A landscape with many valleys, sampled at points; each row gives a point and its height.
A ball rolls from a point to the lowest of its 2 nearest points, and stops where none of them is lower. Distance is the straight distance between rows; heights are no part of it.
Q229: [ -9   3  -3  -3  -2 -17  10   0 -10   2  22 -14  -4   1  -2  -4   0  -4
  -4   9]  h=487
Q708: [  7  15  13 -16  16  14  -1   1  20 -10 -10  -6  -8   1  11   0  -7 -10
   5  -7]  h=461
Q964: [  7   6   4 -12   7  23   6   0  19  -4 -10 -13   4   5  24   1   2  -8
   0  -2]  h=422
Q160: [  3   9  -9  10   8  21  -8 -17  10  -1  -8   6 -13  14   8   1 -11  -4
   8  -2]  h=310
Q733: [ 14  -3   2 -14  -6  14   3   8  13   3 -17   4  11  -3   8   9  -1 -13
  -1 -18]  h=111
Q840: [ -1  -4  15 -12 -12 -13  -3   5   3   3   0   5  -6  -4  -3   8 -25   3
  -8  11]  h=497
Q283: [ -5  15  13  -7   6  19   1  11   7  -1 -14 -23   3   1  12  -9  -7   8
  -4   6]  h=532
Q591: [  1  17  10  -9  -1  -3  -6   7   8  -2  -7   6   3  -7  -4  10  -1   0
  -2 -19]  h=226
Q116: [  4 -19 -10  -3 -13  -3  -7 -13  -8   0  -3  16  -3  -3   1  17  -1   9
 -11  16]  h=216
Q206: [ -4  14  -4  20  18  -4  -9   7  19  -3   5  -7   1  13   6  -8  -3  -2
   6 -11]  h=700
Q179: [ 9  3 11  7 -6  2  1  4 -2 -9 -9 -5  5 -2  8 -7  5 -7 -8 -5]  h=437
Q988: [ 1 11 16 -6 -2 -3 -5 -2 -4  1 -2 -2 12 -8 -1 -6 12 16 -3  2]  h=453
Q262: [ 16 -15   1  -5   0   4   0   7  -1   4 -10   9   6  -7   2   8  -6  -8
  -3  -9]  h=161
Q617: [ -3   9   6  -5   5 -10  -8 -11   2   1  16   8  11  -8  -9  -8  19  16
   7   3]  h=408
Q793: [-15 -19  -8   2  -4   1   4  13 -16  -7  -9  -8 -23  -4  -9  -1   0 -14
   6   7]  h=298
Q715: [-10   2 -12   8 -19  -5  -7 -11   4  12   9  20   6   9 -19  11  -4   1
  -2  -7]  h=438
Q563: [  4   9  22  -9  -7 -15  -4   0  14 -14   2   6  -2  -6   1  13   1  -5
  -2  -8]  h=190
Q763: [ 14  -4  23   0  -2   7 -18   8  26  -5  -8   0  -2   0   1   4  11  -1
  -2 -15]  h=468
Q868: [ -5  -4   0  13   9  -2   1  -1  -5   6  -5  -8   2   7  -4 -27  13  -2
  10  -6]  h=225
Q126: [ -1  13   6  13  -3 -13  -8  -7  -1 -12  11 -12  -5   7   0 -13   5   0
  -8   5]  h=664
Q342: [ 10   6  15  -6   7 -12 -14   0  14  -3  15  17   9  -7  -7  -5   8   6
   8   1]  h=357
Q143: [ -9 -10 -10  12  -9  -1   9   8 -15  -4   0  -8 -18   5  -7   3 -17 -15
  -4   2]  h=345
Q641: [  6  12   0  11  -8 -12 -10  -7  14 -13   7  -2  -4  12   4   3  -4  -3
 -14   8]  h=637
Q84: [ 15 -15  -2 -16  14  -6   0  -5   0   1  10  18   2  -9  -5  -3  12  -1
  16  10]  h=236
Q571: [-10   1   0   4  11   1   5  11 -13  12  -7 -12   6   5  -4 -24  -6   2
   6  -4]  h=127
Q871: [  4  15   2   2  24  11  -7  11   5  -2 -12  -6  -1  -3   3   4  -5   3
   9 -11]  h=737
Q728: [  0   1   4 -11   2  -6   3  -1 -10 -10  -4 -12 -12  -4   5   7  -5   9
 -10  20]  h=363
Q22: [ -6   3   3 -34  -6 -13  16 -14  -5   2  -5   2  -3  -5   0  10   1   9
  -5  14]  h=160
Q890: [-11  19  11 -25 -10 -10  10  -9   1  -8 -10  -9  -1   0   1   7  -5   4
  -9   8]  h=238
Q996: [ -9  -1   5 -29  -3  -2  14  -8 -20   7   1  -2   8  -9  -7  -3   8   9
   0  15]  h=268
Q903: [  2  10  -5  -7 -14 -13 -10 -20  17   2   5  15   2  15  -7   1  -2  -2
  -9   9]  h=545
Q674: [ -8  21   3  -1  -2  18  10   3   3   2  -1  -9   1   7   9  -2 -18  -6
  -3 -10]  h=318
Q438: [ -6   7  -6   2  -3   8  10  -7 -10   0  -6 -12  -4  15  -2 -16  -8  -8
  -1   3]  h=397
Q488: [ -5  18 -10   7   8  17  -4  -7   6  -6  -1   3  -8  12  -3   8  -3 -10
  10 -18]  h=279
Q684: [  4 -26  -9  11  -4  -2  -9   2 -10  -1   6   7 -14  -8  -1  17   1  16
  -5  20]  h=162
Q282: [-19   0  -4 -12 -14   3  10  -3 -20  14   5  -1   7  -6 -13 -10  13   8
   1   7]  h=374
Q907: [ -8 -22  -7  -1   3   3   3  11 -14  -9  -7   2 -15 -17  -6   1  17 -14
   9   1]  h=247
Q735: [  5 -21  -3  -4  12   0   2  -4 -14  -5   4   0 -10 -16  -1   1  23  -1
  10   8]  h=197
Q612: [  2  -5  -6  16   0  -5  -4   3  17   6   3  -4  15  13   9 -17   2  -8
  -3  -6]  h=359
Q433: [ -2   1   6  -1 -10  -6  10  -2 -16   7  21   7  17  -2  -2 -21  11   2
   3  -4]  h=307
Q188: [ -3   0   5  -3 -15 -18   6  -9 -15  -4  16   4  -6  -1 -10 -10   3  -4
   1   8]  h=527
Q20: [  3   3   4   6  14   9   0   7   0  -7 -13 -16  -7   2  12  -5 -13   8
  -1   8]  h=573
Q927: [  6 -14 -12   6 -13   1   2 -13 -10  -2  -3   0  -5   6   5   1   3   0
 -11  13]  h=270
Q982: [  5   1   2   4 -16  -5  -9  -4  20   4   2   4   7  15   0  -3 -14  -4
 -14   4]  h=600
Q990: [  1   9  15 -17 -13  -8   3  -3   8 -16  -3 -12 -10   2  11   8  -6   2
 -14  12]  h=301
Q269: [ -7   3  -3  -5   4  -5  14  -2 -16  -3   3 -15 -11   2  -9  -8   5 -15
   0   3]  h=444
Q251: [ 10 -19   0   6   8  -4 -11  -4  -7  -7   9  13 -16 -14  -7   8   8  11
   7  18]  h=116
Q198: [ -3  -4 -17   8  17   3  -9   5   7  15  -2   8  11   1  -8  11  -1   7
   4  -6]  h=560
Q477: [ -5  22  17  -4  -3   7  -5  -1  -1  -6 -11 -18   7   0   3 -12   6  14
  -9   4]  h=489
Q233: [  0  -5 -21   7   3  20   3 -10   3  -5  -8   0 -10  10   5  10  -2  -3
   4   4]  h=346
Q598: [ 13 -41 -12   7   5  -6  -4  -1  -1   9   9  12   1  -5   2  -1  -7   0
   8  13]  h=283
Q304: [  2  -8   4  -3 -11 -15  -1  -4  -7   4   9   7  -3   3  -5  -5 -15   1
  -7  12]  h=536
Q255: [ 13   9  25 -19   8   7  -8   8  21  -7  -7  -5  -2  -1  -1  -2   6  -9
   4 -13]  h=490
Q872: [ -2  14  32  -5 -10 -24  -4   7  14  -9  14   4   2  -8  -7  -5   3   3
  -1 -11]  h=145
Q214: [  8 -10  10   4  -4  -7  10   8  -1   7  17   3  19  -6   9 -19   7  -7
   2  -4]  h=264
Q839: [  7 -11   0   9  14  -5  -7   5  -2  -7  -8  -6  -9  -3   8  -2  -2   8
   1  13]  h=601
Q7: [-12   9  -3  -8  13   3   7  15 -11  13  -6 -11   0   0 -17  -8  -8  -5
   8  -7]  h=245
Q351: [ 15  -8   6   9   4   2  -1   3   9 -12  -6   0 -13   6  13  -2 -20 -19
   4 -10]  h=418
Q210: [-15  19  -4   2  -1  -2   1   8  -2  11   1   0   9  -2 -14   6  -1   5
   2 -14]  h=379
Q178: [ -8  -8 -14  11 -11   2  -8  -8  -2   1   9   3   4  -1  -2  10  22  13
  -3  13]  h=476
Q79: [  0   7  -3  -6  22  23   0   5  -8  -3 -16  -2 -17  -3  -4   4   0  -4
  13 -11]  h=755
Q70: [  3   2  -3  15   7  -7 -13  11   4   7   6   7   5  -4  -2  11  -4   7
  -1  -7]  h=586
Q395: [-10  11  13   0   8 -14   2   8 -14   1  15  -6   2 -11 -10 -11   4   6
   8  -4]  h=257
Q755: [ -6   1   4  -9  -8   4   5   4 -16   5 -14  -8  -1  -3   1   1 -14  15
 -13  17]  h=414
Q664: [  0  -2  -3  -7 -20 -10  -6 -12  10  13   3  25  10   5 -10   5 -11   3
  -8   2]  h=488
Q998: [ 16  -6  -1  16   6  12   4   7   4 -15  -7  -5  -6  -2  22   9  -6 -12
   3 -15]  h=431
Q961: [ 10  -7  -4 -12  20 -11   9  -4   5   4  12  -1  10  -5   3  -6  15  -5
   9   2]  h=142
Q104: [ -9   6 -10   6  -5  22   9   0  -6   4  -6  -9  -9   8   3  -9 -24 -10
   2  -8]  h=354
Q725: [ -3   3  10  -7  -5   3   1  12  -4   6 -12  -3   1   0  -4   1 -27   4
  -7   5]  h=455
Q639: [-11  -4 -10   7 -12   6   2   0 -13   9   0  -2   4   0  -6  -4  17   4
  -3   2]  h=440
Q429: [  3  20   0   4   1  15  -1   1   4   0  -7  10   2   1  -4   7  -1  -6
   2 -29]  h=255
Q573: [-13   4  11   2 -10  -8   6  -1 -20  -1  22   0   9 -10  -6 -12  12  15
   7   4]  h=317
Q649: [-12  22   0  -6  -6  19   6   5  18   5  -1  -4  12   4  13  15  -9   2
  -4 -14]  h=278
Q41: [  6 -11   3  -1  13 -12   7   3  -1   7  16   9  16  -5  -3 -21  12  -5
  16  -5]  h=221
Q518: [ -6  -4 -17  16   3  15 -14  -8   3  -6  -3  -4  -7   3  -3   7  19  11
   1   5]  h=502
Q378: [ 12   3   5 -16  12  -9  -9  -5   3   5   6  18  -3  -6 -12   5   3   0
   7  -1]  h=305
Q153: [ 24 -28   4   3   9  -2  -1  10  -2   2  -4  17   2 -18   7   5   4  -7
   3  -7]  h=198
Q316: [ 10 -11  -5  11  -4  -3   4  -1  10  -4  -1  -6   3  14  10 -13 -12 -22
  -3  -8]  h=395
Q897: [-14   2   6 -12 -19 -15  14 -12  -8  -2  -2   8   2  -6  -1   6   1  13
  -6  11]  h=237
Q991: [ -7  16  -8  -7  -4  21  12   1  -1   0 -12  -3   6   2   7  19   0   3
   2 -11]  h=235
Q213: [  3   7  -6 -19   6  10  13   8   1   3  -9  -4   3  -1   5  12  -5 -13
   2 -11]  h=177
Q300: [  3 -15 -23   2 -20   9   4 -16  -5  10  -5   3   4  15  -2  -4   6  -8
 -10   4]  h=327
Q237: [-15   2  -4   5 -24 -13   9 -18  -5   1  15   7   6   1   0   6   9  12
  -7   9]  h=303
Q534: [ -6 -10 -12   9 -10   6   9  11 -16   1   4  -7  -3   2   5  15 -15  -1
  -7  -2]  h=372
Q145: [-15  -5 -17   3 -30  -7   9 -15  -3  11   7  13   7  10  -8   7   2   0
 -10   2]  h=375
Q967: [  9  -6   1  13  12  -2 -14   8  14  -4  -3  -2   0  -4  10  11   2   7
  -7   3]  h=602
Q689: [  9  -1  12   9 -12  12  -5  10  16  -6  -8  -2   9  -1   9   5  14  -2
  -6 -14]  h=454
Q11: [ -1  -5  -9  12   7 -10  -5  -3   6   5   4  -3   1   9   1 -14   5   3
   3   8]  h=302
Q507: [ -5   7   1  12  -3   5  -1   7  -8   3  -5  -6   8   1   1  -2  -3   1
  -7 -11]  h=415
Q260: [ 19 -30  -8  14  -1  -1  -9  -5   0   7  -3  19   4  -5   6   3   2  -3
   2  -1]  h=233
Q760: [ -7 -34 -13   2   5   0  -3   6  -7  11   3   7  -9  -5  -7  -5  -4   1
  12  18]  h=360
Q35: [ -9  31   3  -4  16   4   2  15  -3   4  -2  -8   1   2 -11   2 -11   1
   6 -13]  h=329
Q363: [ -4 -20 -13   6  -2   0   3   7 -14  12   4  -4  -3   0  -4  -2 -14   4
  -5  11]  h=413
Q832: [ -2  13  -5   2  32  -1  -1  11  21  -4  -1  -4   0   8   8   2  -4  -3
  16 -11]  h=717
Q652: [ -8  14  -1  27   7  -3 -12   1   3  -7   3  -6  -6  12  -6 -10   1   6
   0  -3]  h=684
Q31: [ -3  12  21  -3  -3 -25   3  -2  -4 -11  23  -4   7 -14  -4  -3   9   4
   0  -7]  h=196
Q805: [ 13 -22  -5  -1  -1   2  -4 -12 -15  -6  -7  13 -14 -11  -5   8  18  -2
   4  11]  h=159
Q391: [  9  -1 -13   4  12  10  -9  -7   5   2  -9   3   4   0  -2   9  16   6
   3  -2]  h=525
Q508: [  7   3 -14  -4  16  14   7  -4  13  -3  -6  -7  -6   9  17   7  -2  -6
   5  -1]  h=382

For each start below, name the point where the ball stops.
Q839 => Q961
Q188 => Q733
Q304 => Q22
Q206 => Q22
Q534 => Q251
Q689 => Q571
Q708 => Q872
Q363 => Q733
Q70 => Q22

Call two points neighbours if one is among the 2 nearest of the other. Go from one point of each pair to the other, from neighbour to neighbour, staying as low as possible. Name the highest point that can't be avoided.
Q22 and Q733 => Q363
Q961 and Q733 => Q967
Q22 and Q251 => Q145
Q961 and Q872 => Q573
